Points on a hilly landscape, in no order, each with its height.
From any point a ball rolls to the lowest of the 4 points nearest to it. It stops when none of these is lower. Distance is the straight distance between rows; heights are no part of it.
Tezo: [ 99 153 107  84 126 124 123  74]  (h 62.9)
disar: [171 120 119 138 108  98  87 179]  (h 34.5)
mef: [149 100 152 178 113 159 120 143]  (h 26.8)
lolom: [126 112 127 134 126 127 150  78]  (h 54.5)
Kapif: [151 133 108 118 106  92  84 178]  (h 38.2)
biz: [104 157 111 149  85 165  92 128]  (h 30.8)
Tul: [147 119 132 169 101 164 108 135]  (h 28.6)
Bubus: [134  92 157 123 171  94 170  94]  (h 28.7)
nesu: [155 156 136  94 178 134 169 159]  (h 20.5)
vapib: [117 157 113 135  88 140  69 174]  (h 33.9)
bezal: [152 127 155 109 177 110 179 144]  (h 10.1)
bub: [ 84 166 108 115  85 157  67 183]  (h 24.7)
Fenat: [150 133 152 111 195 121 172 158]  (h 10.7)
lev: [148 143 127  89 169 109 166 123]  (h 24.9)
fek: [123 123 119 156 104 155 127  95]  (h 42.9)
Saso: [107 133 111 142 104 148 129  78]  (h 58.9)
pes: [146  99 168 115 192  98 171 132]  (h 12.2)
Guri: [115  77 195 140 191  82 167 102]  (h 16.5)
guto: [132 125 117 116 140 118 156  78]  (h 65.9)
solus: [113 139 111 151  93 163 111 103]  (h 10.2)
Tima: [135 130 121 101 147 111 157  95]  (h 47.9)
kes: [137 143 119 158  88 161  99 153]  (h 27.2)
bel: [140 124 126 168  96 164 120 128]  (h 31.8)
Gemi: [133  90 173 117 194  87 169 125]  (h 26.0)
Surup: [103 164 109 127  86 153  79 178]  (h 27.1)
Tisef: [150 135 103 118 104  78  85 173]  (h 40.0)
Movov: [147 129 128  95 169 106 165 119]  (h 31.7)
vupu: [157 139 139  95 182 117 167 142]  (h 16.4)
parav: [162 113 143 166 103 151 103 158]  (h 25.8)
Zato: [126 148 100 108 101  88  75 182]  (h 40.4)
belod: [137 148 115  76 153 104 152  99]  (h 38.4)
sutag: [144 108 172 115 198 104 174 160]  (h 6.9)
Rirop: [125  79 164 180 129 144 142  92]  (h 48.4)
Tiruf: [124  86 167 131 171 102 167  93]  (h 45.4)
fili: [147 137 125  89 154 104 167 108]  (h 18.9)
Senir: [ 87 151 110 140  86 170  91 120]  (h 27.7)
tizod: [ 86 155 109 129  83 168  81 156]  (h 16.6)
Feki: [133 142 101 113  99  74  79 178]  (h 39.8)
sozor: [137 114 131 170 109 161 138 105]  (h 38.0)
sigas: [145 101 157 114 178  99 175 118]  (h 16.7)
liso: [127 112 118 158 106 149 131  90]  (h 44.4)
Miz: [157 126 121 144 105 132  96 178]  (h 28.2)
Kolu: [117  73 173 168 148 123 155  89]  (h 63.2)
mosiz: [124 136 114 163  94 166 114 115]  (h 35.0)
Kas: [123 143 109  93 133 118 144  88]  (h 53.8)
Tefi: [ 77 154 104 126  86 167  92 109]  (h 31.6)
sogi: [132  93 140 176 113 152 141  98]  (h 41.8)
tivam: [151 140 150 128 192 149 178 177]  (h 26.7)
gabir: [110 161 104 110  95 117  69 191]  (h 43.6)
gibo: [151 164 125  85 168 131 155 145]  (h 21.4)
timiv: [ 83 156 107 133  81 168  88 134]  (h 22.7)
romev: [125  85 149 158 135 127 159  82]  (h 54.2)
Zud: [ 65 161 114 112  84 157  71 181]  (h 27.3)
Bopir: [124 151 106  82 138 112 143  94]  (h 46.7)
vuto: [136 124  95 115 106  53  90 158]  (h 45.1)
gazup: [ 83 143 102 119  97 154 111  84]  (h 49.1)
goze: [145 132 123 156  98 156  95 166]  (h 20.3)
tev: [132  94 144 128 155 107 168  87]  (h 37.9)
lir: [ 97 147 110 139  89 160  98 105]  (h 36.3)
Pim: [139 104 135 122 155 104 165  88]  (h 39.4)
bonum: [148 111 164 115 196 104 175 161]  (h 6.1)
riki: [131  95 138 140 135 118 158  78]  (h 45.3)
Gat: [138 144 108 119  95 113  79 186]  (h 40.1)
dobe: [100 144 103 127 103 149 121  86]  (h 59.1)

Two balls start at each pair of points below. Name the first point that both come to, or write -.
sigas and Movov: bezal
gazup and vapib: tizod
disar and liso: goze
bel and mef: goze
Kas and Tezo: belod

Write out the way that a ball takes from each point below.
gibo: vupu, bezal, bonum
Rirop: sozor, bel, kes, goze
riki: tev, Bubus, sigas, bezal, bonum
sogi: sozor, bel, kes, goze
gabir: Surup, tizod
